Each row is a point on a tangle of strands that fork and nearly touch. The rows are in no order.
(in the rows, 128 means zero)
Points whose rows are less than 161 apart are linked; no others are. Some points are linked to none.
Z_19: [103  83 193 163 173 131  57 122 100  39 162 139 136 127 130 150 138 168
 127 123  94  88 121 137 117 120 114  70 121 143 103 119 136 114  76  88
 123 147 127]
Z_290: [143 135 124  92 161  94  97 161 151 168 123  89 140 115 156 100 119 130
  77 143 150 153 149  79 100 130 143 143 102  75 126  63 135 136 115  92
 100 134  99]
Z_117: [135 108 132  97 141 157  99 142 105 143 110 131 131  85 148 170 128 106
 142 140 124 108 116 136 102 144 105 128 133 121  98 124 106 156  91 102
 238 183 101]
Z_381: [178 160 115  90  94 101  82 132  93 141 158 153  97 170 135 122 135 156
 176 142 144 130 104 126 119 151 151 113 101 118 105  40 113 111 152 167
  79 154 135]
Z_161: [109 183 162 115 100 105  85 102 135 101 127 150 125 113 136 134 157 209
 133 138 152  89  87 152 143 129 125  93 128 112 126 106 170 108  47  95
 151 127 111]
Z_65: [106  92 122 156 164  95 107 154 141 121 137 104 122 111 100 105 157 124
 131 118 130 138  93 108 100 122 112 118  90 150 112  54 163 122 103  84
 132 156 118]
Z_639: [119  75 150 115 119 111 145 147 140 191 107 120 132 123 142 182 148 100
  85 152 112 132 174  98  74 156 158 130 121 164 164 135 139 151 121  86
 208 156  94]
Z_473: [151 138  94 123 121 143 162 111 120 218  84 159  94 107 162 162 146  64
 130 145 145 145 170 144 104 170 130 170 148 146 171 193  71 170 182 137
 192 145 145]
Z_501: [110 144 161 178 135  98 128 101 170 108 104 142 151 106  97 124 161  89
  91 127 111  89 155 142 126 101 119 119 158  91 156 189 116 144  86 109
 149  80 167]
Z_835: [112 207  90 123  90 125 146 112 125 129 153 123 119  98 131  76 144 111
 128 125 134 103 104 127 152 103 120 119 126 144 105 126 120 102 105 106
 133 110 148]
Z_992: [115 138 173  93 119  87  42 158  71  99 131 114  94 148 106 101 138 182
 119 138 103 116 161 139 145  87 183  69 100 146  88 144  88 120  90 142
 103 101 172]
Z_150: [119 104 110 138 121 155 172 128 194 136  91 144 101 167 122 170 146  48
 156 152 160  91 130 160 155 173 150 150 146 182 175 207 155 143 161 155
 160 136 187]
Z_651: [181 177 103 137 137 111 139 104 116 173  95 155 143 118 128  62  95 114
 100 117 161 148 162 141 109 137 127 130 164 124 133 162  89  94 206 145
  52 100 148]
Z_917: [174 193 132 113 132 124 118 130 104 174 115 151 110 139 122 145 114 151
 151 133 122 154 114 141  83 126 147 178 102  86  85  98  64 143 166 152
 148 142 130]
Z_429: [ 95 126 196 128 134 101  53 130  68  83 149 123 128 145 130 160 125 193
 118 131  82 137 131 136 144  79 177  60  97 156  96 138 102 121  70  87
 113 126 129]
Z_18: [163 144 179 122 171 170 119 155  57  64 130 136 181  66 122 181 100 143
 106 144  79 120  92 137 124 100 142  92 155 140  99 170 124  94  71  87
 176 133 114]
Z_624: [142 152 140 154 165 147 154 118  80  58 130 128 137 115 107 190 105 119
 110 143  62 112 147 103 147  90 167 107 146 169 142 187 114 161  80 105
 165 148 179]
Z_749: [120 115 128 158 135 201 179 130  97  93 160 116 146 124  69 192 107  93
  91 136  67 118 167 134 171 138 154 105 166 173 164 202 122 160 127 133
 139 168 183]
Z_271: [115 127 162  97 148 131  81 151 129 116 160  88 138 137 144  91 122 170
  89 118 138 131 135 105 134 125 131  88 116  67 130  64 163 140  72  99
  97 118 118]
Z_313: [ 90 140 116 111 146 169 150 138 122 198 132 108 167 102 140 122 109 136
 106 117 115 134 131 125  97 150 124 180 159 111 128 125 148  88 143  96
 154 128  98]
Z_243: [138 139 142  92 139 101  98 140 123  93 149  95 152 114 173  92 158 152
 157 118 138 117  95  94 136 120 129  95  62  91 107  64 124 136  56 104
 121 138  96]
Z_659: [123  89 111  87 140 157 100 170  88 100 188  95 125 148 115 123 124 165
 165 136 110 140 123 113 134 164 141 105 103 116 118  65 156 120 109 162
  93 152 154]
Z_818: [ 81 151 125 181 105 122 161  95 185 116 123 133 128 124  94 163 159  62
 119 131 125  95 153 168 181 126 127 133 134 130 161 187 115 165 103 106
 186 115 180]
Z_317: [ 67 104 132 164 179 167 109 170 115 113 173 112 131 117 120 130 147 181
 148  96 109 139 110 149 109 148 101 156 128 109 142  97 179  97 101 132
 129 104 115]
Z_681: [107 156  40 135  70 114 168  58 163 153 118 150 132 117 129 147 148  71
  99 170 139 153 132 165 170 152 130 143 157 178 156 143 122 144 162 119
  81 140 158]
Z_107: [138  91 147 148 137 138 102 162 103  98 179 119 131 145  95 139 163 115
 154 111  92 114 145 129 123 108 140 101  88 139  95 115  93 158 104 144
 147 183 157]
Z_511: [135 155 200  67 169  68  53 202  98  77  93  86 158 126 142  97 124 155
  87 164 137 131 131  92 113  83 150  94  92  99 117  96 112 124 117 134
  61 144 101]
Z_900: [153 165  70 101 134  78 138 109 141 165  97  96 141  96 164  98 120 109
 117 147 163 165 125  87 137 136 113 143  91  97 106  64 101 116 100  95
 124 119  78]
Z_12: [111 132  81 140  81  64 152 113 152 148  92 139 145 124 143  85 126  87
 125 160 150  88 128 126  89 139  94 124 177 123 121 149 137  93 105 149
 108  67 130]
Z_613: [136 234  99 122  76 124 143 113  92 168 127 147 130 139 135 103 101 134
 133 131 147 166 155 176 129 124 128 134 147 122 115 163  78  69 189 171
  76  95 135]
Z_696: [131 164 192 126 127  96  71 120 140 100 109 173 137 105  98 134 127 184
  94 135 121 100 117 165 124 102 123 132 157 108 111 139 147  97  82  96
 147 112 115]
Z_764: [126 157 147  95 176 112  64 157 121  92  88 115 122  91 152 127 113 172
 203 126 141 109  27 125  79 141  95 136 144 107 102 100 153  86 129 101
 167 140  89]
Z_827: [ 79 122 167 151 159 139 104 174 114 127 140  91 166 113 101 123 106 141
 104 122  91 125 121 130  77 133 121 137 153  97 122 115 165  75 125 118
 135 114 110]
Z_444: [107 131 186 156 189 119 130 174 122  98 147 129 176 113 164 136 177 147
 108 120 132 156 136 131 117  82  91 110  89  81 145  94 128 143  60 109
 137 100 101]
Z_690: [121 132  99 101 141 152 106 132  97  94 102 116 117 119 162 124  97 160
 178 123 135 120  76 137 121 141 114 141 141 131 103 120 164  96 122 132
 137 117 116]
Z_959: [136 147 128 154 118 112 170 127 151 126  95 169 112 151  89 131 126 103
 151 126 155 132 122 159 142 105 164 143 111 168 150 177 134 118 185 178
  97  90 157]
Z_600: [157  48  67 128 108 116 110 129 150 150 139  72  56 133 124  81  95  52
 137 140 184 140 154  53 120 163 104  98 147 145 122  79 136 104 143 143
 113  90 115]
Z_246: [140 166  83 135 149 145 136 106 110 151  73 180 123  94 142 143 105 114
 160 143 155 147  97 194 119 126 102 182 143 157  79 136  91 127 187 166
 139 143 112]
Z_242: [101  93  54 128  84 103 156  93 151 156  97 126  98 150 168 129 118  66
 153 169 170 104 124 140 122 168  87 131 168 159 115 151 175 100 128 128
 150 108 149]
Z_819: [125 169 145 137  83 101 132 155 105 113 129 140  89 179  72 120 135 145
 145 124 137 105 127 159 126  93 160 109 126 180 132 131 129  75 164 172
  95 117 180]
Z_238: [150  60 109 121 161 148 128 164 108 156  94 119 116 106 111 122 125  91
 118 150 127 105 125 129 105 152 131 118 134 205 129 148 151 130 165 121
 166 189 147]
Z_56: [122 169 122 121 107  55 105  96 104  88  88 163 118 138 149 105 138 149
 142 170 129  78 101 159 132  95 122  99 134 155  83 154 120  99  98 137
  94 102 146]
Z_863: [114 168 175  78 134 124  50 184  95 125 145  76 123 159 109 108  84 179
 147 114 116 125  95 104 114 156 157  89 123  84  97  48 145  91 156 115
 108 162 118]
Z_986: [113 172 188  86 130 185  88 164  70 110 168 120 118 139 125 120 114 201
 183  94 105 126  70 160 140 112 138  85 111 126  98 143 120  96 135 139
 148 149  96]
Z_958: [127 122 175 145 135  59  99 121 186 124 106 116 126 109 143 103 144  91
  75 132 136 102 156  76  82  94 136 117 139 103 132 121 100 170  96  86
  93 125 127]
Z_724: [ 65  53 127 137 145 200 114 132 130 140 145 136  83  84 171 162 160 133
 168 131 129 100 110 124 108 181 104 140 150 198 127 159 157 155  96  92
 227 174 102]
Z_176: [ 94 186 136 134 146  88  92 131 151 149  98 109 124 162 125  79 107 175
 101 121 136 180 154 137  92 111 132 156 102  65  71 113 103  82 159 135
  91  92 100]
Z_538: [140 177 119 116 122 146 155  69 148 161  92 144 162 104 158 155 112 177
 137  97 144 153 141 129 145 118 109 187 157  89 141 158 113 171 145 114
 138 127  89]
Z_842: [135 132 143 136  93  57 124 111 137 139 135 117 155 115 133 109 141  86
 102 140 122  83 136  95 100 116 136  94 127 135 127 116 107 132  93  80
 148 147 114]
Z_219: [ 89  80 111 137 132 166 155 131 153  85 134 133  98 149 124 162 148  76
 177 153 124  66 133 166 137 167 103 125 154 185 127 195 173 123 107 151
 156 154 177]
Z_779: [ 88  75 150 159 138 119 129 169 176 108 159 103 121 154 135  97 155 161
 120 107 142 161 128  86 100 140  91 128  98  61 140  68 176 104  98 147
  88  63  76]
Z_967: [131 117 152 104 137 186 122 132  84 126 148 120 184 100 172 173 118 146
 171 116 110 115  89 129 136 140 117 108 108  97 115 102 131 158  91 124
 191 184  82]
Z_293: [127 133  82 143 101  86 170  90 172 166 127 129 157 148 100  84 114 155
  60 114 158 194 146 130 151 118 118 131 104  85 123  96 159 116 162 146
  73  85  73]
Z_105: [121  71  99 141 117 142 152 108 122 125 125 125 109 122 135 120 106  98
 156 137 126 116  95 131 139 165 110 127 144 243 128 138 163 113 157 100
 142 196 132]
Z_22: [ 75  70 151 151 135 202 173 121 133 166 154 147 140  78 141 180 160 120
 123 130 118 115 120 128 116 174 124 184 166 174 163 175 140 138 109  89
 203 144  93]
Z_203: [115 128 166 122 113 151 144 144  97  93 146 126 107 177 104 131 104 186
 133 117 116 123 138 134 161  87 168  85 113 183 138 143 167 116 132 144
  97 129 172]
Z_177: [ 91 154 134 122 152 148 141 139  86 117 136 132 192 121 147 148 151 185
 128 110 104 169 147 175 158  95  96 121  95  68 120 123 131 128  88 138
 159  94 109]
Z_822: [173 122  89 125 115 113 143 130 109 127 141 140 123 138 104 154 159  96
 146 146 111 100 152 127 143 126 145 114  94 166 132 119  93 162 102 148
 146 188 181]
Z_264: [145 186 158  67 120  76  74 178  94 143 167 118  99 186 105  95 133 201
 143 141 130 150  94 131 128 135 155 100  76  77  93  55 111  86 153 143
 113 140 109]
Z_285: [180 133  54 135 127 120 113  67 118 144 103 132  98 115 136  82  94  98
  94 144 152 128 160 114 151 142 132 130 159 119 135 149  81 139 162 128
  55  97 174]
Z_72: [173 180  89 130 113 111 168  96 152 167 136 156 124 151 106 122 148  97
 112 112 136 161 144 101 174 149 172 152 117 108 192 139  84 177 178 162
  88 120 154]
Z_552: [137  69 127 130 139  95 144 145 176 140 136 113 141 144 134 107 110 171
  59 124 154 191 159  99 144 141 101 114 108  69 127  59 186 123 129 141
  72  85  55]
Z_416: [135  77 126 106 203 177 155 159  95 141 104  72 151 103 175 114  85 119
 107 104 142 166 138  85 120 127 110 112 108 125 136 104 167 142 142 114
 144 135  93]
Z_887: [173 108 131 130 153 106 173 143 147 154 129 129 157 141  80 109 147 108
 101  92 118 155 153  76 158 124 167 122 104 126 207 137 107 191 178 139
 103 139 161]
Z_69: [129 130 155 130  80  96 123 135 138 115 147 153 143 170 112 125 164 157
 132 108  97 113 150 136 134 110 142 120 104  95 149 132 126 144  90 168
 101 114 143]
Z_606: [161 107 164 110 138 131 110 135 122 110  97 115 156 128 109 113  94 118
 123 109 126  99 149 130 129  95 115 106 141 107 129 168 106 158 146 154
 145 135 142]
Z_558: [144 117 181 139 159 134  80 165  97  90 123 144 124 110 104 139 122 150
 167 128 102 113  44 126  56 113 125 134 137 147  94 122 124  93 156 122
 153 160  90]
Z_517: [108 210 108 129  89 125 141 112 113 139 151 140 113 135 123  93 150 147
 153 128 121 152 127 144 159  82 144 155 114 126 101 167  87  97 138 149
 106  70 144]
Z_668: [ 89 174  87 130  82 154 154  80 165 123 141 171 107 134 128 162 165  98
 130 146 132 149 112 203 183 108 128 170 134 187 129 140 108 143 174 139
  78 136 138]
Z_48: [129  77  92 125 105 106 112 140 148 108 147  66  90 153 111  57  90 116
  94 121 179 129 168  63 136 144 111  83 143 110 124  61 164 128 114 128
 102 102 126]
Z_850: [139 143 121  93 120 156 120 123 106 128 182 125 151 115 155 130 158 161
 162 110 115 142  94 137 161 122 136 136  91 112 117  71 114 146  98  97
 146 177 107]
Z_104: [127 173 161 138  72 104 147 130 125  97 163 146 174 129 113 187 146 137
 138 132  97 116 131 137 141 101 123  96 122 121 120 120 123 115  65 100
 203 164 109]
Z_312: [145  83 122 110 180 174 146 155 124 183 165 106 158 128 143  90 123 151
 101 108 114 186 138 110 136 138  95 161  85  61 115  85  98 174 167 144
 136 147  82]
Z_318: [ 86  89 130 161 141 173 126 136 148  90 170 129 102 116 122 179 174 122
 178 137 115  64 131 140 120 174 102 125 160 172 124 152 180 112  59 111
 195 174 148]
Z_13: [ 88 119 151 137 114 155 156 129 163 206 155 145 137 102 120 163 138 132
 101 125 107 133 146 125 102 154 140 190 144 133 144 123 144 143 122  66
 200 148 105]
Z_333: [122  71 146 140 150 137 144  97 136 126 110 146 170  82 188 129 141 158
 133 104 156 151 119 135 145 123  71 128 138 123 156 140 151 164  92  75
 156 120  79]
Z_304: [145  60 109 157 127 164 168  92 137  83 129 130 106 162 120 135 107  81
 148 138 133 107 135 121 159 151 147 125 132 206 139 154 141 156 178 144
  89 182 173]
Z_256: [117 116 137 119 193 136 116 154  60  80 113 103 194 102 142 159  89 149
  95 143  99 133 116 130 133 112 140  81 112 137 112 107 149 119  89  99
 128 127 133]
Z_432: [124  97 103 103 138 138 110 161  88 114 153  90 139 142 124  76 115 165
 146 122 136 177 129 118 154 124 122  97  68 107  95  56 127 103 154 152
  89 124 106]
Z_741: [129  31  99 146 136 190 129  79 176 164 116 115  59 138 163 146 112  89
 145  98 144 154 125 103 141 180 125 184 116 162 145 129 159 160 147 130
 144 113 108]
Z_794: [141 174 107 142 107  73 153  93 147 195  83 164 145  93 137 149 154  60
 125 131 137 142 159 126 101 138 112 166 162  96 137 175  46 168 149 125
 160 114 140]
Z_781: [107  82 145 182 181 183 181 120 146 136 135 123 146 128 151 149 135 159
 117  70 125 176 140 124 148 114 117 179 115  96 174 149 166 160 121 149
 105  66 120]
Z_121: [170 132  78 110 123 110 132  92 147 153  90 112 123 156 168 141 104 120
 114 131 146 158 173  81 124 106 123 151 128  56 130 117 114 165 127 167
 113 105 133]
Z_516: [133 137 103 158 141 122 190 136 183 176  93 131 124 150 100 137 131  37
 145 121 164 147 135 148 137 147 151 168 117 139 176 186 131 137 209 163
 149 106 159]
Z_766: [150 160 141 121 134  93 169 136 124 142 128 108 177 135  81  97 106 145
  66 108 109 154 166  88 146  83 149 102 123 105 169 128 116 150 173 116
 105 144 143]
Z_373: [148 116  54 129 120 129 117  92 157 116 133 153  69  94 140  81 152 134
 123 151 176 113 114 117 148 146 124 133 148 141 130 112 166 108  83 128
  75  85 152]
Z_642: [165 132  87 107  86 167 160 128 147 157 158 142  97 188 110 136 129 109
 152 133 128 158 144 123 171 150 162 173 120 115 154 116 118 159 187 206
  80 129 165]
Z_864: [111  48 165 198 191 195 196 100 124  94 129 149 142 123 148 166 120 101
 136 121 123 121 100 144 152 148 136 146 146 181 180 193 158 154 131 124
 120 122 150]
Z_163: [112  40 137 144 121 100 158 126 176 177 104 109 113 143 157 129 167  78
 111 124 148 126 172  80 103 164 152 105 115 147 181 163 147 168 125 100
 159 120 118]
Z_67: [151 183 154 137 100  72 127 129 134 155 112 145 137 132  94  48 109 145
  83 108 145 106 161 120 135  88 150  99 141 107 139 150  97 109 164 127
  77  97 144]
Z_153: [155 145  77 161 122 105 140  80 168 161 117 178  96 115 114  75 150  93
 154 134 195 159 116 140 120 158 114 171 144 122 131 130 113  69 156 158
  62  35 129]
Z_283: [143 167 172 111  91 110 128 167  83  83 158 115 157 161 117 163 107 141
 152 132  88  92  95 117 121 115 150  67 108 134 101 107 130  87 113 109
 162 163 113]
Z_736: [133 174 141 103 111 185 127 169  88 153 198 125 132 119 114 115 134 158
 183 133  96 127  75 137 133 132 147 132 110 106 102  87 110  99 144 134
 165 164 114]
Z_338: [126 199 111 151 121 122 158  51 166 145  98 160 130 116 136 152 128 116
 132 112 113 139 146 118 129 113 130 193 156  89 145 176  61 172 154 123
 129 110 152]
Z_322: [148  95 157 132 170 168 114 112 151 140 127 141 114 129 131 115 125 200
  95  94 123 169 139 125 123 132 149 189 118  96 149 114 159 137 135 141
  72  89  98]
Z_282: [156 149  85 133 113 145 134  97 146 156 160 144  82  99 131  76 155 112
 149 127 168  86 100 128 144 139 125 134 153 165 141 112 140 117 110 102
 129 149 167]
Z_94: [ 97 145  58 111 109 163 189  85 173 151 120 155 129 114 141 196 147  71
 105 160 117 158 138 143 172 171 134 162 171 175 198 198 114 183 171 127
  99 133 151]
Z_157: [143 237 157 119 106 112 134  94  93 148 109 148 173 111 127 146 100 184
 113 142  99 146 121 149 119 103 163 142 151 116 103 175  81  90 164  98
 131 133  92]
Z_480: [140 100 121 140  85  75 159 100 169 188 133 149 145 117 118  85 147  78
 130 126 135 106 130 107 115 153 136 128 126 153 141 120 105 114 161  98
 113 140 117]
Z_793: [128  26 124 159 133 188 190 127 140 113 155 116 137 154 125 136 108  86
 141  92 135 135 136 125 172 152 132 108 118 190 173 159 177 148 154 138
 110 139 138]
Z_913: [154 174  74 106 118 114 121 115  97 146  97 108 104 141 144 119  81 116
 123 130 121 132 180 121 139 118 145 140 151 103 132 127  96 146 136 172
 109 103 195]
Z_527: [124 122 125 141 166 110 125 139  87  99 105  99 142 108 100 164  86 102
  98 169  88 116 133 105 103 101 150 123 148 141 111 132 134 110  97  93
 148 137 176]
Z_928: [119  53 107 166 157 166 105  88 159 118 143 102  92 109 150  93 132  83
 144  88 130 125 119 128 137 125 101 144 123 149 128 126 149 146 123 105
 144 124 133]
Z_166: [149 142  62 108 114  55 129 113 124 133 104  82 119 114 169  85  95  79
 132 169 176 124  93  72 110 164 120  98 111 151  94  76 133  94  99 107
 115 111 117]
Z_644: [125 135 131 132  87 166 157  87 136  87 144 151 164 128 144 134 148 142
 123 107 116 112 159 163 189 100 104  96 141 145 163 197 133 161 114 127
 122 136 148]
Z_528: [124  98 174 114 129 145 103 175 121 146 106  89 126 159 115 175  57 116
 104 129  98  96 151 132  75 150 135 145 150 108 117 115 155 151 125 130
 184 171 129]
Z_321: [145 103 146 117 128 169 125  87 126 123 143 126 144 101 156 161 109 150
 102 123 101  82 139 122 139 156 134 123 172 125 146 148 147 178  85  94
 150 175 140]
Z_607: [116 158 160 110 166  60  59 170 131  66  83 112 115 109 125 118 130 173
 147 136 150  96  64 127 102 115 102  78 115 138 108  97 164  88 113  97
 137 140  95]
Z_816: [151 124  71 125 131 140 137 106 136 207  85 144 108 118 159 130 116  89
 141 120 169 156 146 150 127 139 102 175 126 109 122 134 109 157 187 147
 169 139  98]
Z_305: [142 132 139  96 151  42  81 203 126 105 104 101 146 141 132  61 148 128
  98 151 158 158 149 109 116  92  97  92  72  88 103  77 110 111 149 175
  55 125  95]
Z_99: [105 124 139 121 103 150 132 150  71  67 157 109 139 160 132 154  80 162
 177 135  96 107  88 123 134 128 146  76 123 190 107 120 160 100 134 123
 108 178 135]
Z_108: [ 73 104 139 182 154 177 146 129 113  99 148 137 142 140 135 183 124 176
 124 102 108 137 138 189 138 124 114 158 117 134 149 125 194 119 105 141
 121  78 130]
Z_616: [129  48  88 139 163 133 123 112 133 108 116  96 120 114 108 108 140  95
 114 131 143 119 197 109 156 151 128 100 140 144 153 148 127 162  92 132
  88 120 203]
Z_204: [ 83 155 153 124  92 151 139  94 133  83 152 164 141 132 139 138 165 188
 140 131 142  92 117 180 164 104 107 115 150 136 138 175 167 113  76 121
 143  95 146]
Z_937: [141 168 123 140  93 142 135 108 153 175 125 177 113 155 100 179 130 106
 113 117 121 119 160 181 145 140 131 165 164 133 148 144 105 152 186 147
 158 172 153]
Z_948: [ 97 149  82 139  59 104 161  72 142  94 129 141 130 147 131 168 140  65
 109 174 111  93 132 160 167 138 118 115 162 208 125 176 124 147 139 103
 135 175 168]
Z_399: [110  86  76 151 111 192 176  77 208 144 151 122  82 133 135 148 136  84
 135 115 157 158 132 146 183 162 126 183 115 156 159 136 167 162 152 118
 125  91 129]
Z_656: [116 106 162 123 172  95  94 206 102  89 136 100 137 161 125 104 151 153
 151 123 108 164 113 109 108  83  98  92  65 102 105  88 112 116 136 160
 104 122  96]
Z_270: [149  69 151 136 173 119  57 142 138 114  86 139  93  95 117  98 111 107
 121 147 137  72  98 135  79 144 109 121 155 166 118 116 141 136 152 106
 152 173 147]
Z_268: [128 112  95 120 141 172 121 136  95 141  83 149 114 119 128 125  98 130
 167 148 142 117  91 165  86 147  99 158 171 151 103 160 161  94 174 179
 141 134 121]
Z_102: [121 180 138  80 130 159 120 141  82 114 122  80 141 167 147 131 110 178
 138 114 104 171 142 149 157  90 120 109  83  59 111 128 131 135 111 165
 133  91 120]
Z_672: [159 141  81 158 102  83 176  67 177 132  89 143 140 126 118  89 129 131
  91 118 157 180 142 106 160 112 138 126 121 123 151 163 119 129 155 149
  46  62 101]
Z_641: [111  37 167 145 160 146 139 179 158 146 118  98 124 147 120 139 140  78
 133 119 137  94 170 100  88 142 117 125 134 133 165 154 149 149 113 135
 165 135 152]
Z_24: [168 214 145 135 117 133 164 133 108 138 112 155 143 115  83 164 100 124
 118 142  95 141 124 146 123  81 161 152 159 147 125 178  90  99 163 126
 161 119 137]
Z_503: [162  46  74 134 144 111 109  77 154 122 102 114  97 111 145  95 111  70
  90 142 144 145 157  65 150 137 148 129 146 140 143 139 113 165 128 130
  68  88 141]
Z_951: [138 187  74 119  69 116 140 104 120 125 140 144 124 118 137 189 144  80
 141 167 105 111 124 150 139 120 134 142 133 169 113 128  74 153 116 114
 175 197 153]
Z_214: [151 212 144 118  67  81 120 156  95 141 142 139  95 191  87 118 119 138
 120 120 113 123 166 159 147  94 167 102 106 129 118 137  81 116 171 173
 137 129 183]
Z_962: [152 203 125 137 121 108 169 134 122 121 117 156 143  99 104  97 147 124
 138 131 147 109 120 132 129  79 127 145 138 158 128 151 120  92 128 107
 184 132 117]
Z_796: [136 148 185  88 137 135  78 183 104 124 147 105 121 164  96 157  89 162
 113 122  97  96 158 110  92 136 155 123 134  72  98  84 129 122 122 129
 156 158 159]
Z_946: [113 139 183 125 131 187 140 127  74  92 129 146 137 126 116 186 107 171
 132 123  72 138 113 176 148  78 153 126 132 141 110 185 112 146 120 153
 128 129 113]
Z_725: [120  85 132 144 118 100 118 139 162 150 166 115 110 183 111  63 155 140
 142  99 133 160 129 103 106 119 110 154  88  68 118  87 123 107 151 165
  91  80 110]
Z_53: [110  69 107 134 125 131 119 146 131  94 135  87 108 150 101  99 117 122
 101 119 150 149 185  79 138 140 143 122 134 101 143  90 141 136  96 168
  63  73 178]
Z_152: [ 87 164  81 155  81 161 209  82 201 134 160 145 122 146 124 138 169 132
 122 126 153 177 130 153 198 111 122 175 116 130 160 124 142 151 141 147
 105 102 121]
Z_945: [ 92 180 198  86 144 174 133 138  69 103 153 124 154 131 152 170 128 208
 174 114 100 155  62 170 180 133 145 101  71 109 104 103 141 101  97  97
 159 150  69]
Z_515: [168 169 169 114 172 155 104 174  71 106 123 108 167  83 108 148 104 113
 115 136  89 110 112 119 105  82 144 121 131 107  74 147  62 126 117 111
 185 130 107]
Z_836: [104 113 152 171 146 171 199  85 161 108 112 164 152 110 118 171 140 135
 126  99 120 147 108 143 153 122 152 180 144 138 189 199 133 173 139 128
 113  91 133]
Z_142: [138  62 100  89 148 181 146 152 109 183 176 101 114 146 140 123 139 121
 137 123 109 155 157  93 136 164 127 156  89  93 137  83 120 186 139 166
 159 160 130]
Z_43: [153 131 116 149  97  81 101 113 162 145 132 151  85 164  95  64 151 126
 128 129 161 151 139 111 104 141 126 132 107  91 117 105  97  89 156 182
  34  49 113]
Z_763: [118 229 160 110 135 101  93 121  95 164 104 118 122 139 119 110  86 200
 102 123 116 164 132 155 127  84 164 121 116 114  72 156  85  78 162 115
 106  99 112]
Z_349: [160 144 161 108 140  66  94 145 167 148  97 134 118 128 124 109 135 160
  74 128 154 121 145 118  82 123 148 143 143  85 145  84 138 144 123 128
  68 118 122]
Z_792: [123 163 150 114 113 163 172 117 139 149 137 155 163 128 139 120 133 203
 157 103 136 162  99 146 135 107 106 184 130 109 106 140 134 108 158 142
 128 127  64]
Z_765: [123  96  56 126 120  93 113 128 129 162 106 114  70 122 156  95 123  78
 158 157 163 116 108  90  84 187 111 117 152 173 122  93 159  78 144 120
 124 116 123]
Z_402: [ 85 111 163 179 153  87 152 150 142  87 119 144 173 116 126 150 181 114
 112 115 124 116 153 138 114  77  86  90 133 104 137 157 135 143  52 115
 158  79 135]
Z_281: [111 104 191 108 173  78  31 173 125  53 100  92 128 117 145 102 116 182
 125 131 139 128  85  99 106 116 130  69 126 120 115  95 138  92 119 109
  61 128  96]
Z_666: [124 165 140 165  91 122 155 109 150 107 141 118 126 117  99 178 110  90
  95 121 101  95 152 147 156  92 112 123 150 135 138 150 123 139 107  84
 227 157 149]
Z_97: [115  52 114 108 155 141  95 122 139 167  95 128 136  85 180 116 146 139
 101 117 156 108 143 126 121 167  78 139 136 129 148 108 178 156  99  85
 167 145  85]
Z_859: [107 196 105  89 120  77 102 109 150 141 112 110 115 174 135 104 109 200
 113 128 152 189 104 123 134 145 148 130  81  51  84  79 134  85 123 130
  96  68  71]
Z_695: [122  74 121 159 120 127 158  81 135  79 135 144 163 116 181 122 144 129
 141  85 130 127 141 118 172 101 100  92 121 123 159 152 128 176  81 118
 117  99 126]
Z_536: [126  78 122 126 130 177 143 161  98 109 208 103  98 159 113 150 132 125
 163 105 103 139 127 122 144 140 144 123  82 134 119  78 134 175 132 176
 140 181 150]
Z_711: [123 174  72 164  64  71 178  87 161 162 124 155 107 126 140  80 147  51
 146 146 167 117 140 137 120 152 105 126 146 121 126 144  93 102 138 157
  77  62 147]
Z_477: [118 140 118 107  82 189 163  61 166 146 131 177 123 108 159 201 141  87
 123 154 127 110 103 170 161 182 120 177 195 178 159 187  98 182 172 134
 120 170 145]
Z_700: [162 106 110 118 100 149 146 113 164 138 138 155 125 127 130 133 131 184
 130  99 158 150 123 133 139 139 108 165 132 115 146 102 185 116 135 145
  95 111  74]
Z_149: [112 140 106 147  61 110 149  98 132 171 160 146 132 147 152 136 134  68
 154 155 119 104 112 121 101 154 134 147 160 161 117 130  85  91 163 118
 113 144 127]
Z_559: [185 125 124  83 181 122  75 153  97 164  89 117 141  69 128 134 127  88
  96 146 126 118 132 130  97 137 127 129 133 117 117 109  91 163 118 103
 166 196 135]
Z_392: [111 103 118 116  96 140 119 125 105 115 141 127 129 123 156 133 128  79
 180 164 101  68  91 102  80 155 117 129 180 156 102 156 116  89 110 124
 135 149 141]
Z_589: [137 109 194 144 151 163 143 164 121 144 137 152 136 135  96 141  92 149
 129 100  94 133  82 145  78 119 138 156 118 123 111 121 122 130 191 138
 173 179  89]
Z_370: [125 110 196 134 156 121  59 191 107  50 149 130 172  93 112 139 152 138
 132 142 106  88 107 125  90 123  97  59 150 129 130 130 135  81  73  86
 162 151 100]
Z_732: [139 162 134 164  99  61 146 140 176 113 110 154  79 138 101  92 169 110
 144 112 169  89 114 112  86 106 127 119 102 128 127 110 124 124 112 145
 108 101 140]
Z_899: [128 105 145 135 163 120  66 113 141  86 100 149 111 115  95 132 126 157
  71 155 125  70 134 155 103 147 115 126 166 135 121 139 170 118  89  90
 142 144 153]
Z_492: [192 185 166  79 153 102  96 194 108 129 103 112 170 114 104 148 114  93
 103 149 130 108 129 117 106 108 117 114 118 101 105 102 104 111 116 100
 205 169 109]
Z_669: [115 105 170 139 156 130  78 171  87  86 134 107  96 134 104  94 145 156
 158 110 105 139 137 139 121  63 135 101  91 125 101 142 103 113 114 158
 102  72 144]
Z_196: [185 108  83  96  96 144 127 136 116 151 138 160  95 150 142 136 113 116
 164 138 152 134 122 125 131 184 139 136 149 149 133  84 125 121 177 187
  79 157 145]
Z_479: [113  69 130 129 113 160 136 158 136 145 153 113 115 145 127 143 128  95
 191 117 115 105 116  97  73 159 121 144 147 131 136 125 152 119 132 162
 142 131 132]

A fork is a point with three links, a tip a point with one. Leave the first point through the second and follow the links. Name the first fork or tip that comes.
Z_203; Z_99: Z_102
Z_644; Z_204: Z_781
Z_864; Z_793: Z_97
Z_749; Z_624: Z_850

A fork is a point with three links. Follow the links from the first point to the second and name the forks in between, in order.
Z_951; Z_690: Z_536, Z_656, Z_764
Z_656; Z_317: Z_764, Z_781
Z_317; Z_816: Z_781
Z_432; Z_827: Z_656, Z_764, Z_781
Z_958; Z_177: Z_13, Z_819
Z_177; Z_270: Z_819, Z_13, Z_781
Z_864; Z_656: Z_781, Z_764

Follow the links from the first point to the second, and from the first to the third. Name the last point that the two ways share.
Z_72; Z_641; Z_749: Z_290
Z_105; Z_318; Z_473: Z_781
Z_381; Z_479; Z_945: Z_290
Z_214; Z_644; Z_480: Z_13
Z_863; Z_552; Z_962: Z_651
Z_268; Z_850; Z_819: Z_13
